Each row is a point on a tangle of strands that fork and nearly touch. The rows are in no order.
In the rows, 128 means zero.
Points whose rows are less than 98 apart are linked; no others are. Some points are linked to none.
Rero: [170 125 150 173 125 148  75 164 182 133 152 145 177 136  88 115 176 168
 104 121  93 137 148  91]
Tov: [127 101 106 145 144  59 158 140 141 154  98 106  87 129 120 155  95 125
 143 116  79 115  97 116]
lumaf: [ 89 134 109 122  88  84  95 176 138 124 121 113  63 107 113 128 129  75
 118 146  99  79 154 136]
lotik: [133 145 111 110  94 127  72 181 137 116 180 170 115 152 115 102 167 127
  98 167 117 119 136 108]
tav: [154 108 136 136 182 129 153  84  99 148 113 169 127 169 144 106  63 153
 178 138 151 152  96 148]
paf: [155 115 111 146 110 113 131 117 130 119 118  71 144  86  88 138 166 155
  80  92  81 132 145  73]
dira: [104 174 123  46 131 150 122 163 140 115 136  45 100 137 157 161 135 121
  78 127 136  95 144 129]
taka: [150  88 151  55 167 152 165 107 103 132 141 153 125 153 160 182 123 172
 121 124 123 159  81 128]
pimep: [124 131 103  98  82 137 129  88  88 101 118  90 111  78 117 112 163 113
  78 116 163 124 170 116]
disu: [ 94 129 138  76 126 141 175 102  96  98 123  95 128 117 162 180  98  96
 129 113 130 124 117 142]
Ropas: [145 192  77 123 162  89 169 115  95 136 152  99 152 141 161 140 132 123
 127 143 113 134  85 106]
Sipin: [133 130 137 106 106 185  66 178 184 129 144  98 142 132  99 144 145 136
  88 109  93  90 166  97]
tuz: [ 93 118 138 210 126 140 172 146 156 121 125 170 179 108 136 123 128 124
 170  91 120 147 103 148]
zaga: [100 156 106  55 123 136 168  97  98 102 125  64 125 115 167 155 133 109
  90 119 152 121 124 137]
teto: [125 120 137 183 136 130 177 140 161 124 134 144 201 118 142 159 142 154
 138 105  84 157  77 105]
Tok: [132 157  98 111 149 136 158  64  69 123 104 137 119 142 160  88  78  97
 153 145 204 133 125 156]
mibu: [138 146 125  60 141 168 151 123 127 110 168 100 160 145 162 190 156 156
  89 118 104 145  98 107]
fumov: [ 90 117 142 107  99 153 115 155 151 112 118  78 115 100 113 170 117 109
 101 105  84  94 150 120]
Bule: [114 160  94 174 109 106 104 193 173 129 167 121 146 125 120 139 176 108
 114 135  66 105 109  90]
begar: [155 110 180 130 204 119 167 132 119 152 133 113 171 147 148 179  97 188
 180 124 103 152  92 123]
pesu: [153 189 100  95 125 132  77 171 131 117 182 143 137 158 133 103 188 144
  85 170 146 119 135 103]
Vof: [143 104 124  56 121 133  98 113 112 143 148 164  75 161 123 116 175 170
  70 138 170 140 141 130]
gebul: [138 205 126 147 152 112 102 162 125 119 155 153 149 176 156  92 114  98
 162 178 152 117 117 156]
fute: [121 110  99 191 142  87 169 156 165 156 109 184 130 153 137 122 120 131
 170 128  76 142  57 112]
nafi: [ 95  73 141 149  94 135 164 146 159 115 129 136 154  97 125 173 150 143
 112  98  64 147 111 106]
tizo: [ 63 135  78 147  73 114 158 167 150 102 154 162 145 114 154 146 158  87
 115 139  80 124  77 102]
Zitup: [126 127 165  68 188 152 163  81  81 140 112  86 128 132 158 159 113 169
 124 118 181 145 148 158]
suvo: [118 142  43 148  77 118 173  84  93  97 112 149 151  87 138 105 147  67
 126 143 124 139 103  82]
dokon: [104 112 167 133 115 167 101 137 141 112 116  94 125 108 103 142 108 113
 130 109 114 112 172 148]
gemer: [135 184 136 140 150 127  77 186 178 148 145  70 131 150 121 142 127 131
 130 139 105  82 142 120]
vid: [143 112 108 111 146  72 130 107  99 161  92 120  46 140 121 120  94 132
 137 129 141 114 121 144]
gofu: [120 146 115 111 145 137 157 122 124 121 166 151 163 166 169 158 111 118
 140 141 102 147  70 126]
vivis: [128 130  86  84 107 119 157 102  99 115 140 120 123 119 141 143 146 126
  92 119 117 137 107 105]
Naro: [ 74 154 132 157  85 170 163 125 121  71 128 122 195  96 151 133 132  76
 134 128 131 137 145 141]
Zotod: [110 215  97  70 130 123 137 158 121 109 148  61 128 144 166 133 154 105
  83 154 153  99 136 116]
puba: [179 170 139 153 174 129 110 103 107 143 118  52 157 106  92 105 150 174
 107 108 163 123 177 120]
rasap: [155  94 101 121 146  91 122 103 109 162  96 172  46 162 114  87  81 125
 162 152 150 125 104 138]
Det: [ 77 124 165 220 125 114 114 190 176 141 118 141 119 115 117 110 117 127
 175 103 116 109 144 175]
lat: [156 101 133 100 132 101 108 113 109 159 101 102  71 105  87 115 162 178
  72 113 151 125 168 114]
Zavu: [162 126 176 196 143 149  99 161 189 140 163 149 205 146 114 127 154 171
 144 121 107 150 131 117]
pim: [127 170 145 131 152 144 154 109 107 101 141  80 179 122 144 157 109 122
 137 119 131 132 128 135]
lole: [144 141  66  63 140 123 155  82  86 151 137 175  89 168 160 106 143 143
 106 157 162 152  93 106]
Dadov: [134  62 143 108 123 116 137 154 163 137 143 187 116 160 129 166 137 151
 115 130  63 151  74 110]
Mezo: [169  98 108 136 169  94 201  70  92 148  88 118 131 122 119 131 103 163
 149 129 104 157  87  97]
beg: [137 121 141 172 133 119 144 128 135 132 132 127 170 115 121 142 133 144
 129 110 101 144 119 120]
Bona: [102 140 167 167 160 120 106 178 162 141 131  98 127 143 123 157  92 133
 162 124 106 104 129 157]
Tel: [181 127 146 124 114 180  95 147 166 119 162 122 181 137 106 139 182 176
  88 115  97 153 133  82]
rol: [132 167 112  96 197  76 129 119  98 174 117 109  73 169 144 115 104 147
 128 147 173 107 128 161]
bupe: [ 99  80  96 119  43 128 113  94 127 105 115 176  92  87 126  86 131  51
 144 143 146 115 145 136]
Toza: [151  70  99 106 108 139 160  91 123 132 126 213 117 153 133 114 127 148
 134 137 111 173  71 103]
sezop: [146  91 180 195 144 130 107 177 195 154 104 102 146 107  79 138 136 175
 135  93  81 119 146 106]
vek: [128 110 145  93  79 163  72 126 121 100 138 144 102 112 108 103 147 118
  93 135 150 123 176 139]
zar: [143 197  96  86 176 104 147 136 110 144 160  89 140 170 183 159 146 145
 110 144 135 122  97 120]
pofu: [135 142 120  90 120 130 101  85  91 143 111 142  93 122 116  80 158 130
  88 143 220 133 179 149]
Zizek: [123 125  79 103  64 106 128 117 102 108 130 117 102  94 116 116 161 100
  90 131 127 127 135  98]
dis: [188  96 193 126 179 117  94 126 129 154 134 157 121 163 100 107 119 202
 143 139 144 152 141 143]
Zis: [156 119 135 188 171  74 162 153 153 153 122 160 155 164 123 130 117 163
 162 131  84 133  74 103]
sina: [157 153 146 105 206 101 120 115 104 181 114  63 104 135 123 130 130 189
 104 126 166 120 153 139]
nasam: [154 191 114 114 163 128 152  96  96 125 158 136 176 150 165 120 140 144
 123 149 167 150 114 136]
zamuv: [131 189 115  93  94 163  82 158 128 100 159 112 140 127 123 102 173 116
  87 154 151 112 167 111]
tak: [ 47 135 139 162  78 150 121 187 180 103 137 140 130 113 143 131 128  84
 137 124 110 103 136 157]
Kenir: [109  59 103 174  92  96 173  93 137 130  74 143 114  82 112 130 119 103
 153  93 101 132 116 116]
Doko: [ 93  33 168 122  76 149 136 126 162 122 117 155 106  98 111 175 127 123
 131  97  87 137 126 139]
sures: [127 169 148 120 175 103  95 183 162 154 138  70 100 159 130 160  98 128
 140 134  97  84 119 152]
soni: [134 175  42 158 119  94 129 140  95 121 130 170 138 129 135  82 148  81
 153 168 121 122  96  99]
zuv: [122 168  73 150  80 110  88 176 138 113 137  94 123  86 102 106 185  95
  92 146  94  92 165  82]
tabe: [ 50 109 113 177  55 139 157 158 159  99 120 155 126  70 145 123 139  76
 146 107 118 113 137 152]
laz: [ 86 152  68 106  75 118 133 156 124  93 163 172 133 135 158 130 150  72
 117 166 107 126  95 106]
bog: [106 115 153 224 132 135 138 135 144 130 115 195 161 130 127  96 110 122
 195 115 147 153 119 165]
lika: [153 198  87  99 167  99 108 142 133 164 155  68 109 146 138 124 194 164
  73 142 154 101 146 102]
Ful: [ 89  53 120 111  68 125 141 131 160 124 123 173 102 113 141 166 117 100
 138 113  78 134  93 134]
lala: [145  80 160  70 171 121 127 123 111 157 135 149  88 163 139 159 104 174
 126 133 132 141 108 144]
zelo: [137 208 134 176 168 112 124 146 138 133 129  41 169 127 130 148 114 117
 154 127 126  93 143 127]
liv: [ 88 110 155  75 137 151 152 146 134 112 131  98 115 128 154 207  92 108
 135 119  97 126 105 155]
guluz: [146 141  71 108 153 120 162  51  74 153  97 146  94 134 143  82 119 127
 133 152 196 135 119 128]
Sus: [131 151 165  87 165 140 111 118 109 126 141 146 124 165 152 121  96 134
 135 143 178 134 139 176]
Nipev: [105 159 110 205 102 114 116 164 147 115 128 106 157  84 121 116 158  92
 128 124 109 113 150 119]
gufi: [112  73 189 138 153 131 136 129 133 135 105  95 129 109 108 173  95 161
 154  99  95 136 130 137]
vabef: [110 144 147 137  81 139 107 107 102  89  99  92 116  84 110  92 120  72
 129 127 170 110 201 156]
defa: [147 126  82  96 126  93 114  95  85 146 117 139  75 128 120  85 178 141
  82 137 182 132 155 122]
vad: [139 120 159 200 152  83 116 151 152 148 107  90 136 116  81 131 121 150
 149 104  93 123 141 125]
Pibo: [105 175 115 148 135 109 106 176 147 127 170 180 141 186 160 118 108  94
 159 167 114 119  90 141]
basu: [157 103 140  90 114 167 131  96 116 115 166 180 160 144 136 131 156 168
  94 122 132 178 112 117]
pabu: [121 148 125  40 150 148 149 112 110 126 160 115 129 150 172 158 156 156
  75 134 153 142 109 129]
paluv: [ 65 105 135 123 124 131 165 127 131 120 117 138 121 140 152 165  69  83
 169 126 119 121  95 169]
kem: [104 156 160 132 122 128 101 147 121 109 127 119 121 137 130 110  94  82
 145 141 154 106 160 168]
Banot: [115  68 109  98  74 117 115  74 106 119 104 149  63  97 116 101 112  79
 143 128 162 121 143 144]
bofu: [168  72 127 111  98 120 145  80 109 120 105 135 130  91 100 129 157 165
  89  97 115 153 139  89]
zus: [159 162 137 150 138 158  60 191 193 150 147  88 157 137  97 137 148 147
 117 121  93  88 155  86]
napu: [ 92  89 150 129  97 161 128 173 171 116 157 156 144 133 132 178 141 134
 120 105  67 139 102 127]
bila: [128 138  84 147 117 105 180 114 117 112 137 119 175 111 137 152 149 123
 116 118  82 148  86  83]
Dato: [ 85 142 177 128 101 172  92 158 153  95 111 102 130 121 117 112  89  81
 136 134 144  98 189 166]
moma: [ 97  68 131 172  79 140 128 103 146 125 108 209 111 111 122  92 104  82
 179 129 156 138 130 157]
keruv: [ 69 133 155 184  89 185 151 141 162  87 134 133 201  82 145 136 148 108
 143  93 115 132 144 147]
maral: [108 125 112 106 108  95  87 165 134 134 137 146  65 153 125 119 116  94
 117 147 119  97 124 138]
nel: [161 163 130 122 166 145 144 109 121 132 124  25 175  95 114 162 147 175
 101  96 124 129 147 104]
beke: [101  86 118 176  53 118  94 139 140 114 109 157  97  64  88  93 158  70
 126 124 121 113 182 129]
Zum: [122 149  93  73 113 109 100 126  96 129 131 161  62 155 148  83 122  97
 117 164 183 114 131 148]
didi: [128  67 144 192 107 110 144 136 162 145 102 209 125 124 116 104 122 138
 164 118 105 145 104 135]
Mibel: [109 113 191 142 154 141 150  93  96 120 105  84 152 111 120 150  72 135
 181 106 149 131 152 166]
kob: [ 89 152 101 158  94 112  88 189 150 114 121  87 102  88 100 121 140  74
 111 138  94  72 168 118]
pasen: [155  66 117 101  95 112  94  92 110 131 117 176  62 126 104  87 127 117
 128 128 150 137 137 136]
tepig: [150 158 188 162 166 165  86 157 171 142 137  74 167 140 106 145 100 148
 162 116 129 111 161 135]
bosa: [153 115 124  81 152 128 165 125 116 133 150 125 145 142 151 177 137 168
 105 115  85 154  82 100]
Rilu: [132 172 126 135  85 170  91 144 126  84 161 145 181 123 128  96 170  93
 113 161 151 127 158 123]
Vebok: [131 199 136 142 111 180 104 136 135  83 158  88 207 111 136 110 153  99
 120 140 148 120 166 119]
Vom: [173  80 200 134 176 138 124 113 113 145 125 138 159 145 114 136 107 196
 152 126 135 168 129 134]
pud: [122 110 155 100 111 145 126  88  95 109 107 139 110 123 123 112  93  99
 146 129 172 132 162 177]
rir: [105 128 138 182 112 138  91 192 185 137 127 107 126 109  99 125 137 126
 129 110  81 100 161 125]
vipuf: [ 92  96 114 148  90 105  92 195 174 136 157 174 100 133 115 131 158 114
 115 140  77 110 117 118]
Derib: [124 132 156 210 139 141  95 202 212 152 137 126 149 129 102 137 147 151
 143 104  81 108 136 123]
sas: [162 111 138 177 159 105 168 106 121 138 117 157 178 140 120 123 114 158
 149 128 111 158  90 106]
Leg: [ 90 137 125 129 109 146 149 128 134  99 147 170 168 141 162 151 112  92
 138 133 114 141  95 141]
muti: [197 148 108 160 182  56 152 103  97 159 107 102 129 123 108  94 135 180
 121 129 131 132 123  98]
pude: [116 159 148  85 142 166 113 162 156 115 151  83 130 148 151 165 120 121
 109 129 119 109 126 141]
pira: [155 139  86 125 145 130 155 104 107 128 152 181 151 165 150 119 123 126
 130 149 120 159  70 105]
Pepa: [132  71 134 148 120 119 181 124 152 129 122 158 166 117 130 167 143 160
 123 109  68 158  76  86]
gifuv: [169  93 135 103 115 126  91 105 107 141 133 186  94 149 102  94 141 161
 103 132 162 152 139 140]
Ligab: [184 141 168 106 170 187  89 131 154 148 144  74 170 136 112 147 140 195
 116 103 145 132 157 116]
bifu: [ 97 102  95 124 130 108 164 120 124 134 113 151  85 145 156 152  76  91
 166 135  95 132  64 132]
Mibep: [151  95 114  86 146  96 127  77  93 176  97 132  65 118 109 103 155 169
  88 122 187 142 155 133]
pazes: [ 99 123  77 190 109  60 137 172 145 144 112 137  87 113 125 119 127  85
 144 135  84 100 106 117]
Fedu: [ 81 111  90 190 117  99 184 149 162 136 112 158 129 109 143 132 108 113
 164 104  90 134  67 129]
tud: [178 157 140 102 132 166  83 142 153 128 189 133 167 169 129 126 178 179
  94 137 122 153 132 106]
Deko: [138 103 146 170 142 113 123 104 105 133 108 156 128 126 109 105 103 129
 160 124 139 142 135 146]
mari: [123  83 139 165 101 108 103 155 155 139 128 176 108 124 103 112 133 121
 135 121  97 131 127 128]
Vif: [134 120  62 117  90 127 122  93  96 118 117 196  92 124 134  71 122  76
 147 169 167 136 117 120]
lavi: [116  72 141 183 127 132 182  78 124 127  81 158 148 107 122 122  88 128
 187 100 132 158 105 140]
fim: [133 108 176  71 118 154  77 132 124 123 137 147  93 149 119 123 124 143
 106 132 160 126 165 161]
fir: [136  92  75  96 117 120 137  97 120 146 117 181  50 163 139 102  92 105
 156 163 135 137  75 124]
nimul: [125 151 159  84 140 158 122  97  99 122 126 115 130 140 142 117 129 144
 103 135 200 138 160 170]
timu: [131 125 171  53 183 163 137 123 110 134 128  75 117 136 147 183 126 164
 112 121 157 123 136 156]
Vumam: [117 151 143  64 163 122 105 137 122 152 119  88  67 153 135 131 139 153
  85 140 174 106 155 156]
sige: [123  52 112 126 110  90 147  97 134 155  90 157  56 126 113 117  93  99
 163 128 111 127 100 129]
ril: [142 218 163 144 171 144 122 144 136 127 151  52 176 159 154 147  99 117
 158 142 153 105 141 148]
kune: [120 174 161 117 165 134 136 134 120 112 128  78 148 146 146 161  85 115
 160 129 143 109 132 167]
Tugiz: [ 73  81 107 185  62 136 158 111 147 118 100 185 121  79 142 109 123  68
 174 107 136 128 120 153]
Ginib: [150  92 113 113 134 124 130  62  85 156  91 168  64 147 121  82  85 115
 174 143 184 141 123 155]
nefo: [123 128 161 123 108 186 112 122 140 101 159 135 186 130 129 151 148 137
 111 123 111 149 128 124]
tabib: [140 150 203 142 189 160 117 154 154 143 149  73 173 157 142 178  89 167
 179 117 123 121 126 151]
mitub: [ 88  59 194 109  85 185 118 118 152 104 127 149 119 115 119 159  99 118
 139 108 126 141 146 167]
ludof: [134  98  83  59 128 119 150  81  97 148 114 155  54 156 147 120 115 125
 121 141 160 132  92 130]
rima: [180  74 180 129 165  84  98 143 128 170 113 140  83 149  94 123 112 186
 121 127 119 130 131 138]
med: [165 151  93 123 123 111 103 122 109 126 157 192 130 160 128  79 150 135
 124 163 148 142 115 119]
mevid: [101 110 190 188 156 126 121 155 154 146 107 126 130 131 103 132  87 135
 187 103 122 116 147 176]
peg: [145  82 176 127 141 136 143  97 107 125 100  75 138  87  91 166 118 176
 125  92 113 151 153 118]
Banib: [145 131 103 158  93 127 134 102 117 105 130 107 165  75 103 116 172 127
  90 115 111 151 152  94]
difa: [152 167 154 102 183 149 107 125 122 153 116  35 130 128 110 132 125 174
 108 107 161 106 171 132]
pof: [ 82 172  87  98  69 125 138 151 107  74 136 109 124  83 143 116 144  45
 110 156 131 102 152 115]
tif: [152  94 131 103 174 132 153  57  79 163  94 150  89 148 138 110  75 151
 164 132 190 151 121 154]
minen: [139 174 151 129 134 138  74 139 111 113 133 134 117 137 125  82 123 108
 125 158 179 114 177 162]
voga: [115 148 130  69 142 116 137  92  87 138 105  96  80 129 141 127 123 126
 101 133 189 119 149 161]
Kapo: [110 155 101 124  66 123 112 134  94  88 110 128 114  84 120  89 140  49
 124 157 168 103 175 139]
Fimo: [108 132 150  96 129 123 101 166 138 125 142 128  97 157 140 153 107 120
 121 134 105 109 130 152]
Dut: [ 97 125 100 139  64 117  79 181 146 104 163 183 113 121 119 112 161  88
 116 166  99 111 127 116]
ziv: [ 79  71 130 165  48 143 116 164 177 121 132 191 120  83 114 120 170 113
 118 109 102 125 139 128]
zap: [146 167 127 204 172  92 132 125 110 141 123 131 164 137 128 106 100 120
 178 136 139 119 128 143]
bifid: [135 180 175 136 140 199  80 159 175 120 126  67 184 139 126 126  98 117
 146 111 147  89 189 130]
Guve: [128 142 178 158 179 131 157 135 139 133 141  92 193 140 144 178  96 154
 176 112 105 146 101 141]
Gid: [123 137 111  64 144 102  98 142 109 153 151 171  60 190 153 109 120 134
 111 165 160 119 111 147]
daf: [149  70  99  88 114 118 147 124 132 127 147 199 105 157 135 151 147 155
 106 129  79 161  70  85]
bup: [168 101 196 106 177 171 119 125 123 138 142 106 160 133 116 168 121 200
 125 113 127 153 136 125]
dodel: [127 151 160 230 144 127 130 121 125 124 119 148 190 117 120 102 112 118
 188 118 150 140 147 158]
reko: [151 149 154 116 118 183  40 165 153 117 164 137 129 151 100  91 147 137
  94 143 150 112 185 134]
gobub: [150 102  70 140 116 103 170  78  99 136  98 158 103 119 120 109 119 118
 137 132 115 146  84  86]
niz: [139 163 122 118 153 146 172  78  87 108 127  55 190  94 140 161 136 151
 108 101 135 147 134 112]
kuvi: [180 139 145  87 155 188  67 143 160 156 144  93 143 144 101 123 170 193
  77 105 145 115 174  99]
Visu: [159 164 113 138 141 101  95 123  91 133 141 153 123 141 115  77 146 124
 125 157 172 132 152 150]
susav: [120 151 132  55 101 187  75 171 159 115 136  86 109 135 120 130 143 126
  68 121 130  87 175 108]
sala: [115  89 177  53 150 175 130 138 125 114 132 107 106 130 143 200 112 152
 111 117 109 126 120 148]
Lasiz: [105  63 137  82  70 131 128  89 120 110 102 111  72  84 115 138 112  87
 125 104 136 114 158 148]
zad: [147 189 127  78 151 167  88 131 131 138 148  90 138 146 137 105 188 161
  65 148 197 115 178 123]
kesu: [164 172  91 122 153 102 126 136 122 140 137  68 133 115 112 137 179 165
  77 118 119 121 136  87]
Gilip: [124  58 110 123  93 152 165  70 124 116 118 185 124 124 133 131 109 117
 149 115 116 167  84 106]
pidu: [146 115  54 122 126 129 173  49  93 134  92 142  71 127 136  87 109 101
 157 151 152 145  90 108]
Voz: [137 114 124 108 105 140 116 124 122 114 157 151 142 131 129 137 159 139
  97 123 111 151 118 108]
gupil: [125  58 148 123 158 109 168 126 128 147  98 151 100 138 136 174  90 148
 158 115  87 147  74 121]
Zil: [158  78 160 141 156  95 166  88  97 135  88 112 135 100 101 137 107 170
 141 107 118 151 124 106]
Guger: [108 119 165 164  97 203 122 124 157  89 142 129 212  96 115 145 149 134
 124  97 114 143 155 126]
Kisut: [ 70 115 113 198 121 125 201 124 143 124  97 132 159  86 151 151 112 116
 171  84 108 132 100 140]
niti: [171 207 108 143 163 118 129 105 101 131 140  67 179 113 125 105 164 143
 107 126 167 132 161 113]
lasun: [134 200  84 105 134 123 129 146 122 115 148  55 151 112 138 142 167 116
  88 136 118 106 133  94]
gatu: [104  67 112 193  56 103 128 140 159 125 104 184 106  69 100  96 159 101
 137 102 114 132 147 123]
bil: [166 142  93 122 180  84 133 121 105 164 128 151  99 177 143 107  99 153
 136 155 127 128  89 123]
muk: [147 120 154  98 184 109 146 101  86 158 112  98 110 134 126 138 107 171
 128 112 159 139 137 146]
bize: [139 129 103 141 121  86 161  99  96 124 101  73 117  81 101 136 127 123
 109 106 113 125 140 113]
fifaf: [165  84 151 123 156  73 113 156 144 169 127 175  79 177 108 125 103 169
 139 141  91 133  92 123]
maz: [ 79  57 170 133 122 130 156 132 147 140 106 153 106 119 139 174  80 113
 177 101 107 135 110 163]
Gar: [174 104 174  89 149 185 121 101 125 116 161 133 176 142 118 149 162 202
  93 110 125 170 132 119]
pifo: [182 108 112 162 159  79 199 105 125 142  92 142 157 125 118 134 127 174
 135 129  80 155  75  75]
guza: [122 161  99  96  79 161 127 119 110  82 132  80 149  75 115 121 179 110
  65 127 132 115 165  91]
dar: [121  96  81 191 105  71 150 165 163 154 105 187  99 132 115 102 139 117
 146 139  82 121  83  92]
kon: [143 187  80 140 106 125 140 100  93  93 127  76 176  77 121 107 171 108
  91 124 139 127 156  96]
Pufu: [138 118 182 154 146 168 106 163 175 134 162 131 181 150 128 166 132 172
 153 113  99 137 114 129]
Lif: [ 71 142 118 210 114 108 133 185 167 134 123 162 131 124 147 113 123  90
 184 123 118 102 114 171]
tekif: [170 185 137 146 141 147  83 146 155 127 171 117 178 155 124 116 154 140
 119 145 130 126 145 123]
dubo: [138 210 162 149 158 145 100 152 130 108 159 109 172 166 149 103 112 104
 159 156 172 108 153 163]
zaf: [162 102 174 101 191 111 142 140 134 158 142 135 131 166 143 170 109 191
 141 133 100 149  82 122]
dav: [137  82 144 110 173  80 156 139 117 150 102  99  90 134 123 177  86 158
 136 111  83 126  91 127]
felev: [184 183 147 132 138 177  44 163 166 140 162 117 162 155 107  91 158 156
 121 142 161 107 177 122]
vose: [115  73 123  96 118  90 130 109 113 148  88 116  41 119 118 139  76  97
 148 115 126 106 119 146]
kun: [113 152 119 114 127 144 152  96  93 101 123 162 136 159 166 104  73  70
 171 159 174 130 114 163]
dinu: [133 190  93  92 190  78 121 131 109 181 139  99  92 167 151 113 161 154
  87 157 170 109 134 134]
gumat: [ 83  92 132 113  72 130 131 123 135  99 104  78  95  76 116 154 108  80
 115 101 106 101 168 143]
dibe: [152  45 161  94 113 140 156  67  99 120  97 115 116  80  99 154 137 164
 109  82 132 158 148 117]
lovat: [ 85  54 176 148  76 158 129 112 152 120 121 192 125 113 134 132 103  98
 165 106 136 148 128 175]
degu: [140 147 141  63 172 135 108 127 117 148 156 168  98 200 166 121 119 152
 120 161 169 132 119 171]
gapor: [ 92 152 121 133  86 141 138 129 124  89 130 113 149 101 133 126 133  84
 110 134 123 122 149 129]
sopo: [ 74 165 101 178 109 117 128 180 149 118 141 187 145 139 160 108 129  76
 159 156 122 120  95 148]
Zazi: [162 177 124 132 200  87 121 125  99 163 142 124 125 172 143 100 104 147
 150 153 157 122 117 150]
zupor: [124 120 160  49 139 167  72 152 140 144 141 117  71 168 132 136 147 157
  73 133 158 114 162 151]
tuli: [ 92 136 138  99  84 137 130 119 115  89  95  66  98  81 121 125 104  73
 112 122 147  97 183 147]
mupu: [ 69 160 160 170  98 183 108 166 169  94 116  89 171 104 130 119 113  73
 141 114 126  95 189 152]
lur: [ 88 162 111  89  91 148 139 135 116  90 156 161 145 144 173 123 124  72
 127 165 142 133 105 135]
geze: [120 186 119 188 145  98 128 150 131 126 135 103 165 131 143 125 116  91
 159 142 125 104 128 139]
nurib: [140 137  39 107  86 136 159  73  86 105 124 169 117 105 139  89 145  83
 132 162 153 148 101  87]
Zib: [142  99  71 154 104  90 194  92 112 126  98 133 139 100 118 136 134 125
 114 115  83 146  81  65]
Korid: [123  75 124 219 128 109 173 105 146 151  75 186 122 116 107  90  99 132
 192 116 125 145  99 127]
nupod: [105 141  61 171  95 115 171 127 133 114 142 171 172 118 146 124 162  99
 126 130  95 150  81  87]
sut: [113 105 136 136  58 148  73 131 124  94 118 153 110  83  91  88 145  78
 109 134 140 118 202 141]
gole: [140 164 131  62 150 165 124 105 115 141 142 100 142 143 143 135 184 178
  64 123 175 139 151 123]
nif: [124 152  71 143 119 107 135 108  97 122 113 161 118 131 142  97 110  79
 154 163 148 130 111 130]
Fele: [136 208 141 127 128 186  96 146 148  95 127  55 182 115 124 113 124  99
 120 124 158  91 193 121]
Mef: [ 86  79 113 135  94 121 141 140 155 137 121 196  84 147 144 135  98  96
 170 130 107 128  79 144]
vebig: [118 105 149 163 123 160 164  67  98 107 112 158 179 108 130 121  93 121
 173 116 155 166 126 147]
dulab: [124 117  90 109  94  90  84 137 107 134 123 181  46 141 117  81 122  85
 140 164 144 107 132 141]
Tebev: [135  84 160 110 133 161 149  67  92 114 107 143 132 119 127 126  88 135
 154 112 162 158 135 154]
gifev: [153 136 180 188 170 104 118 124 119 140 108  79 147 115  89 112 100 153
 163 109 128 121 165 137]
sogo: [132 218 119  65 174 136 134 144 131 131 156  58 143 159 173 160 154 142
  86 148 166 102 120 127]
Zur: [131 129 123 155 125 120 108 165 161 135 131  79 133 104 100 144 156 140
 100 111  70 110 139  90]
tidun: [130 137 130  97  99 139 114  75  84 110 104 150 101 118 131  74 117  91
 133 146 213 132 171 165]
dev: [108  69 170 141 124 125 114 189 190 138 138 165 108 150 129 172 127 156
 132 116  64 136  95 132]
bora: [174 173  94 119 159 113 151  85  89 143 143 104 160 116 135 107 182 164
  81 127 163 152 134 101]
nem: [ 64 124 148 145 139 115 139 180 171 134 128  98 110 131 154 177  95  99
 153 114  82 101 115 161]
Mip: [181 139 118 108 122 153  80 145 162 134 158  99 144 130  88 121 195 184
  65 114 112 121 154  67]
rud: [160 146  54  95 130 117 139 101  93 130 157 197 123 168 148  89 159 136
 109 172 142 149  81  87]
Fipo: [123 193  47 143 132 102 171 118  97 113 145 149 158 131 155 116 132  95
 141 161 118 129  82  91]
Bipuv: [141 148 162 145 183 139 143  96  94 132 141 143 177 162 149 122  79 146
 181 141 156 151 110 160]
Nele: [ 87  85 159 157 130 118 159 129 140 132 102 100 121 100 123 165  84 113
 158 100 102 122 129 150]
Dat: [160 139 156 176 151 128 127 101 119 122 113  71 174  94  84 120 134 155
 135 102 133 135 164 110]
kal: [100 143 103 169 137  55 138 167 131 149 107  77  91 117 123 137 106  97
 137 121  80  88 116 120]
Perol: [161  91 127  85 125 109 142 107 111 140 117  97  90  99  99 147 162 180
  66 105 116 141 137  96]
gopo: [164 112 109 146 161  91 136 140 133 166 129 194 105 186 122  99 113 148
 152 151 110 149  74 107]

Follow the links from the first point to the second, and from the first to the third. Name the last point that the two ways share.
pesu / dar / napu: sas
pude / vad / Naro: Voz
rol / gifuv / Pufu: bup
kune / lovat / tidun: peg
fumov / tud / Dat: Voz
tav / Banot / gapor: gumat

A fork is a point with three links, a tip a point with one. Leave the first point through the second and follow the links. Name the first fork or tip that comes.
laz / tizo: kun
Korid / lavi: peg
Dat / gifev: Voz
guluz / pidu: rud
tepig / tabib: zad
pimep / guza: puba
lika / dinu: bup
nefo / Guger: gumat
ziv / gatu: maral
Gilip / Toza: sas

A fork is a point with three links. Follow the links from the first point to the second and name the forks in between, in order.
fifaf / rasap: bup, Voz, gumat, Dato, rud
lasun / sut: Zotod, maral
kesu / Zavu: bup, Tel
Visu / bup: Dato, gumat, Voz
Gar / sina: Voz, puba
